The views of a scene show one set of named points, each view turned or mirrored, and shifted as a whole, with a little noise and some points left out.
(in the rows, 128 means zero)

Scene 1
View 1
Dode: [130 159 140 158 140 111 110 154 126 126 167 106 143 132 117 115 125  92
 139 124  66 155 121 136 181 109 107 140 112 138 123 141 123 179 172 130
 161]
vir: [124 123 131 150 142 144  97  80 144 119 152 109 154 122  67 130 146  97
 162 113 135 138 134 140 132 112 100 114 116 127 142 137 101 120 118  95
 140]
Koz: [171 137 120 143 116 134 165 160 134 130 127 104 129 156 126 156 132  64
 134 118 113 115 128 127 133 137  77 150 110 150 133 160 156 182 180 110
 113]
Sogeb: [135 126 107 153 118 169 108 125 167  99 136 145 145 164  91 128 162  46
 133 108  84 161  90 150 174  76  69 109 138 162 106 160  91 153 141 103
  97]
ziko: [161 136 127 154 134 126 163 140 137 121 189 102 152 134 137 137 140 113
 179 130 138 131 138 157 122 139 107 108 102 167 106 136 186 175 200 155
 138]
Ler: [152 130 136 133 138 138 117 114 124 131 141 114 139 126 101 138 126  88
 149 124 109 127 144 127 139 121  98 133 115 122 138 144 122 160 147 102
 133]
nin: [142 158 132 167 135  94 146 155 127 132 170  82 145 130 124 139 124 105
 151 123 109 133 133 134 145 143 108 142 101 145 134 133 160 172 183 138
 164]
dezo: [159 150 129 145 121 140 124 158 137 107 152 148 134 151 147 125 125  69
 137 132  56 166 107 146 193  83  91 125 134 149  97 150 126 201 178 131
 121]
gif: [131 155 155 138 158 114  84 114 105 129 181 115 154 102 105 105 121 122
 160 136  77 152 146 138 165 106 131 119 112 116 129 129 114 161 156 128
 174]
sek: [132 128 123 146 118 155 103 114 150 108 120 136 136 149  85 134 145  54
 128 115  87 152 109 135 172  88  72 132 136 135 129 155  80 151 122  81
 108]
Susup: [173 135 153 120 146 137 111 109 105 128 174 137 146 106 126 121 117 117
 170 146 102 135 156 145 144 111 125 109 112 122 118 129 144 173 161 132
 142]
sez: [119 125 140 138 176 123  91 101 105 142 175  83 171 104  37 108 168 108
 167 113 123 113 159 135 116 127 121 129  91 132 158 147 110 112 146 103
 166]
goz: [178 160 161 128 156  83 143 160  78 154 174  84 136 101 147 137  94 130
 159 147  98 112 177 120 134 159 135 158  85 116 144 132 180 199 204 145
 180]
fel: [160 164 157 151 147  93 132 129 109 133 196  97 144 102 149 129  96 144
 179 147 109 138 163 139 146 147 139 125  98 120 127 113 176 189 186 160
 182]
molad: [155 125 141 120 137 154  97 104 120 130 117 130 133 123  85 134 129  73
 134 126  91 127 141 121 149 105  90 135 120 112 144 153  96 152 125  80
 124]
goka: [165 110 147 127 114 172  94  37 148 108 119 161 125 110 120 153  93  99
 167 145 141 149 145 135 139 107  95  99 141  81 133 116  96 148  80  81
 109]
View 2
molad: [120  99 113 151 144 145 137 164 152  94 100  78 128 167 119  80 123 137
 135  93 123 142 127 144 179 106 151 138 127  98 141  98 128 139 116 103
 156]
fel: [136 132 106 110 122 139 175 148 105 140 126 130 109 162  33 110  67 136
 115  92 124 160 198 114 180  99 126 125  72 149 110 158 101 170 159 126
  91]
Ler: [111 112 105 145 134 144 152 158 142 105 123  93 114 168 100  92 116 130
 123 102 122 139 143 142 172 109 150 131 115 108 129 113 122 147 123 117
 130]
sez: [ 77 142  91 156 140 177 178 200 154  83 108  94 120 151  71  66 134 126
  73  75 132 139 133 137 174 131 191 149 111  83 122 179 124 167 137  81
 131]
nin: [101 134 100 118 110 149 169 150 108 118 155 122 104 184  54  95  86 133
 118 113 124 155 176 124 189 122 145 116 103 126 129 139 111 154 133 137
  71]
gif: [137 126 110 124 141 146 156 166 123 111  94 125 141 148  46  80  86 138
 113  76 130 168 151 129 192  97 134 142 116 107 124 159 117 168 143  85
 121]
goz: [120 124 114 115 113 146 185 148 123 127 118  93  93 190  33  95  81 139
 139  87 119 157 218  89 195 114 151 120  38 167 108 149  88 180 168 141
  93]
dezo: [153 106 115 119 139 161 117 118 108 144 148 111 126 163  89 110  59 123
 150 133 112 164 137 163 193  91  86  98 142 126 143 108 125 136  96 105
 116]
Susup: [143 111 100 129 154 149 156 155 127 134 109 107 115 144  74 104  87 133
 110  88 116 144 164 140 159  86 128 132  91 131 111 143 115 161 143 102
 143]
goka: [142  81  90 158 166  85 147 165 143 108  93 120 131 134 141 123 129 153
 108  77 122 124 126 160 118  71 141 175 134  86 122  59 138 136 145 127
 180]
ziko: [108 143  85 120 139 173 172 144 112 146 167 111  84 151  68 119  75 111
  94 122 112 128 175 151 150 114 131 104  86 143 107 158 109 158 135 122
 102]
Dode: [131 120 116 121 119 157 143 142 111 115 133 119 133 171  57  86  74 130
 133 112 126 173 146 135 207 109 123 115 135 115 143 138 121 150 111 104
  96]
View 3
goka: [ 65 112  97 113 131  79 147 111 196 124  63  77  82 113  90 154 133 140
 148 124 107 169 143 119 148 149 136 111 131 191  84 129 138 114 179 142
  78]
nin: [ 82 138 118 139 101 126 155 148 107 131 131 133  94 129 128  96 172 149
 115 130 159 124 142  82 142  88 141 118 112 141 122  77 137 114 138  89
 228]
goz: [ 87 153 108 142  77 140 164 158  94 108 148 118  98 156 148 115 129 186
 160 125 157 117 130  84 134  58 190  78 105 100 140  84 125 122 123 106
 216]
Dode: [ 90 140 154 127 108 103 159 151 122 152 117 121 133 120 111 106 177 166
 130 121 146 144 118  95 136 113 145 120  91 182 121  76 137 115 151  70
 214]
Ler: [ 90 123 112 129 121 102 146 122 141 148 114 113  89 126 121 126 153 146
 135 122 140 144 131  97 141 131 152 134 100 171  99 111 134 130 146 117
 169]
sez: [ 93 119 102 111 141 130 152 145  95 168 108 155 114 151 107 114 148 134
  65 104 169 112 139  93 130 131 161 124 105 168  93 149  94 192 142 113
 149]
Susup: [ 89 139 135 120 127 115 149 158 136 108 128 104 124 140 112 132 156 158
 147 125 144 154 120 110 151 108 147  91 104 138 112 109 123 127 160 116
 146]
Sogeb: [103 112 157 126 160  71 125 108 165 162 115 114 110  90  94 114 212 118
 122 130 132 180 117 110 159 177  99 175  79 225  80  97 145 111 165  99
 183]
vir: [ 80 114 107 115 141 105 148 125 144 158  89 133  97 125  96 122 163 125
  85 116 147 135 145 101 138 144 131 132 119 187  82 133 119 154 162 113
 135]
dezo: [100 138 178 136 127  83 144 140 147 129 136 100 133 102 113 114 202 160
 168 137 133 181 105 110 154 131 121 131  79 186 117  61 153  77 159  87
 215]
ziko: [ 84 143 124 141 134 134 135 151 122  85 152 128  94 132 122 100 197 122
 117 139 163 141 142  94 170  86 106 113 113  97 116  92 140 112 150 121
 207]
fel: [ 74 155 137 135  97 132 167 177 113  97 133 117 127 144 124 113 163 172
 143 125 157 130 132  91 141  67 155  71 116 112 136  82 131 113 153  97
 198]
Koz: [103 125 112 150 119 105 126  99 134 129 148 117  55 116 144 110 176 138
 147 140 135 149 137  86 152 118 141 159  90 149 108  83 155 104 129 119
 228]
sek: [ 91 114 139 121 139  72 143 114 164 168  99 105 104 102 102 126 174 141
 135 121 125 165 120 110 143 165 129 156  93 225  87 101 138 116 164 106
 156]
View 4
nin: [106 108 150 132 119 123 114  88 119 145 120 125 171 163 118 119 108 133
 145 134 153 131 100 119 160  98 190 138 118 126 170 164  96 195 149 149
 142]
sez: [103 108  96  88 154 122 116 112 126 156 121 117 144 204 125 123 159 174
 179 180 108 145 118 157 146 126 167 102  80 141 179 117 165 134 151 146
 145]
dezo: [135 129 139 148 129 131 140  65 118 156 141 101 164  68 137 131 104 128
 132 101 171 128 116  93 121 142 198 146 112 162 117 205  94 152 125 156
 133]
molad: [107 120 143 130 160 142 137  82 139 186 127 131 121 100 128 122 145 117
 150 123 117 143 152 126 127 144 183 104  87 152 189 139 168 123 117 166
 131]
gif: [114 120 134 110 156 133 135  91 127 145 154 110 171 156  88 140 121 162
 164 160 153 161 150 124 131 128 192 104 128 149 171 176 138 136 143 144
 115]
Koz: [101 109 143 152 124 128 123  83 125 172  95 132 145  97 158 108 119  98
 118 102 141 113  83 108 158 115 178 155  88 135 157 147 105 196 133 166
 153]
ziko: [106 139 138 129 125 115  91 116 118 123  99 110 180 152 133 113 103 118
 128 148 158 124  77 107 144  93 135 151 141 153 138 150 101 192 146 135
 149]
vir: [126 128 127 127 137 114 109  96 126 153 125 122 117 161 138 112 149 136
 170 146  99 135 134 154 114 132 166 103  89 159 162 128 161 107 120 145
 145]
Ler: [108 118 139 129 146 134 127  93 128 167 118 128 140 123 135 117 135 122
 147 132 127 133 126 122 138 128 175 119  94 148 175 140 144 146 130 159
 139]
Sogeb: [153 131 115 156 123 109 131  61 116 165 133  99 113  78 179 117 136 135
 159  99 127 112 111 135  98 163 191 133  64 177  98 170 126 108 113 158
 161]
goka: [125 166 182 160 159 138 125  91 142 160 128 136 100  85 116 110 134  81
 139 119 106 147 184 115  75 143 142  89 135 183 187 140 183  77  90 149
 117]
Susup: [103 137 137 118 163 146 126 106 133 146 127 110 171 124 105 135 118 131
 138 153 152 152 130 104 124 125 148 118 135 168 169 159 142 145 134 146
 118]
sek: [138 121 126 149 128 121 140  66 123 177 137 110 106  88 163 117 144 126
 161 102 115 121 136 138 107 159 201 115  65 162 135 164 145 105 114 164
 149]
goz: [ 70 102 157 108 156 156 127 107 133 157 112 129 208 156  80 135 101 124
 121 151 177 154 112  92 182  89 177 135 146 119 216 157 110 225 160 155
 114]
Dode: [124 107 137 129 128 127 136  69 117 153 147 109 168 134 116 135 115 150
 152 126 159 139 126 118 141 128 217 126 111 143 149 192 108 159 144 151
 133]
View 5
molad: [157 143 163 124 163  99 169 133 135 172 176 155 114 112 106 160 135 107
 143 108 109 133 128 107 117 125 125 119 181  59 109 117 120 155 136 106
 131]
goz: [ 97  77 136 199 126  91 127 108 207 104 140 158 129 169 149 136  76 154
 118 175  91 139 181 123 119 118 133 105 157  76 135 158  76 101 125 148
 124]
Susup: [124 119 125 161 168 107 114 123 130 151 143 134 142 135 117 143 107 117
 144 150 115 130 156 119 111 113 120 114 134  85 115 140 114 127 116 114
 119]
Ler: [144 136 149 143 163  98 158 124 145 159 173 147 118 115 110 151 121 121
 148 132 111 136 141 105 118 131 123 122 167  58 101 129 123 140 132 117
 133]
nin: [109 130 145 175 126 116 137 104 207 113 159 137 116 132 123 142  89 139
 156 180 118 155 149 108 127 144 126 127 144  49  96 155 116 120 135 161
 129]
fel: [ 97 106 124 195 132 115  96 101 179 119 128 141 132 153 129 140  74 139
 146 182 105 146 168 119 120 123 124 108 127  80 123 161  99 108 118 135
 117]
vir: [146 187 148 129 165 104 158 109 153 150 155 138 133 103 103 151 128 101
 155  94 134 133 102 115  89 125 131 130 136  63  73 130 145 148 116 136
 121]
Koz: [143 106 176 123 132 102 171 152 173 125 177 134 107 123 120 136 127 145
 141 198 123 151 161 100 154 146 131 138 164  34  87 136 117 152 144 156
 137]
sek: [169 166 164 114 164 125 167 134 129 189 193 140 101  83  82 163 135  99
 176 132 128 151 119  87 130 151 112 132 173  40  84 114 148 166 148 100
 137]
gif: [120 145 118 191 156 117 114  83 159 157 158 145 127 129 112 157  84 111
 161 119 103 141 138 112  93 123 112 114 152  81 122 148 121 114 123 101
 121]
dezo: [140 115 141 160 154 146 118 130 119 182 189 118  95 112  93 158 104 126
 180 211 124 158 168  81 161 154  98 128 157  44 108 137 134 140 152  98
 135]
Sogeb: [171 171 157 115 172 132 161 141 109 190 203 109 103  79  79 160 135 108
 185 166 148 153 128  75 142 156 104 152 153  32  68 125 168 166 147 113
 145]
sez: [142 178 126 171 178  73 175  87 174 120 169 141 145 120 125 146 104 119
 136  69 119 121 111 125  59 117 130 145 147  77  79 151 143 121 112 152
 141]
ziko: [113 120 134 156 146 109 120 127 166 103 136 105 134 130 122 124 101 149
 144 209 145 142 168 113 126 133 126 146 101  61  76 155 130 124 116 176
 127]
Dode: [127 137 134 183 146 134 131  97 169 157 180 137 106 121 105 161  86 125
 177 165 110 154 145  97 125 149 108 125 162  53 109 145 129 124 141 116
 139]

Which points are out of place in each view (at most two, in the order of its rows)? Write - if all are in place.
view 1 -> fel
view 2 -> ziko
view 3 -> sek
view 4 -> molad, goka
view 5 -> Ler
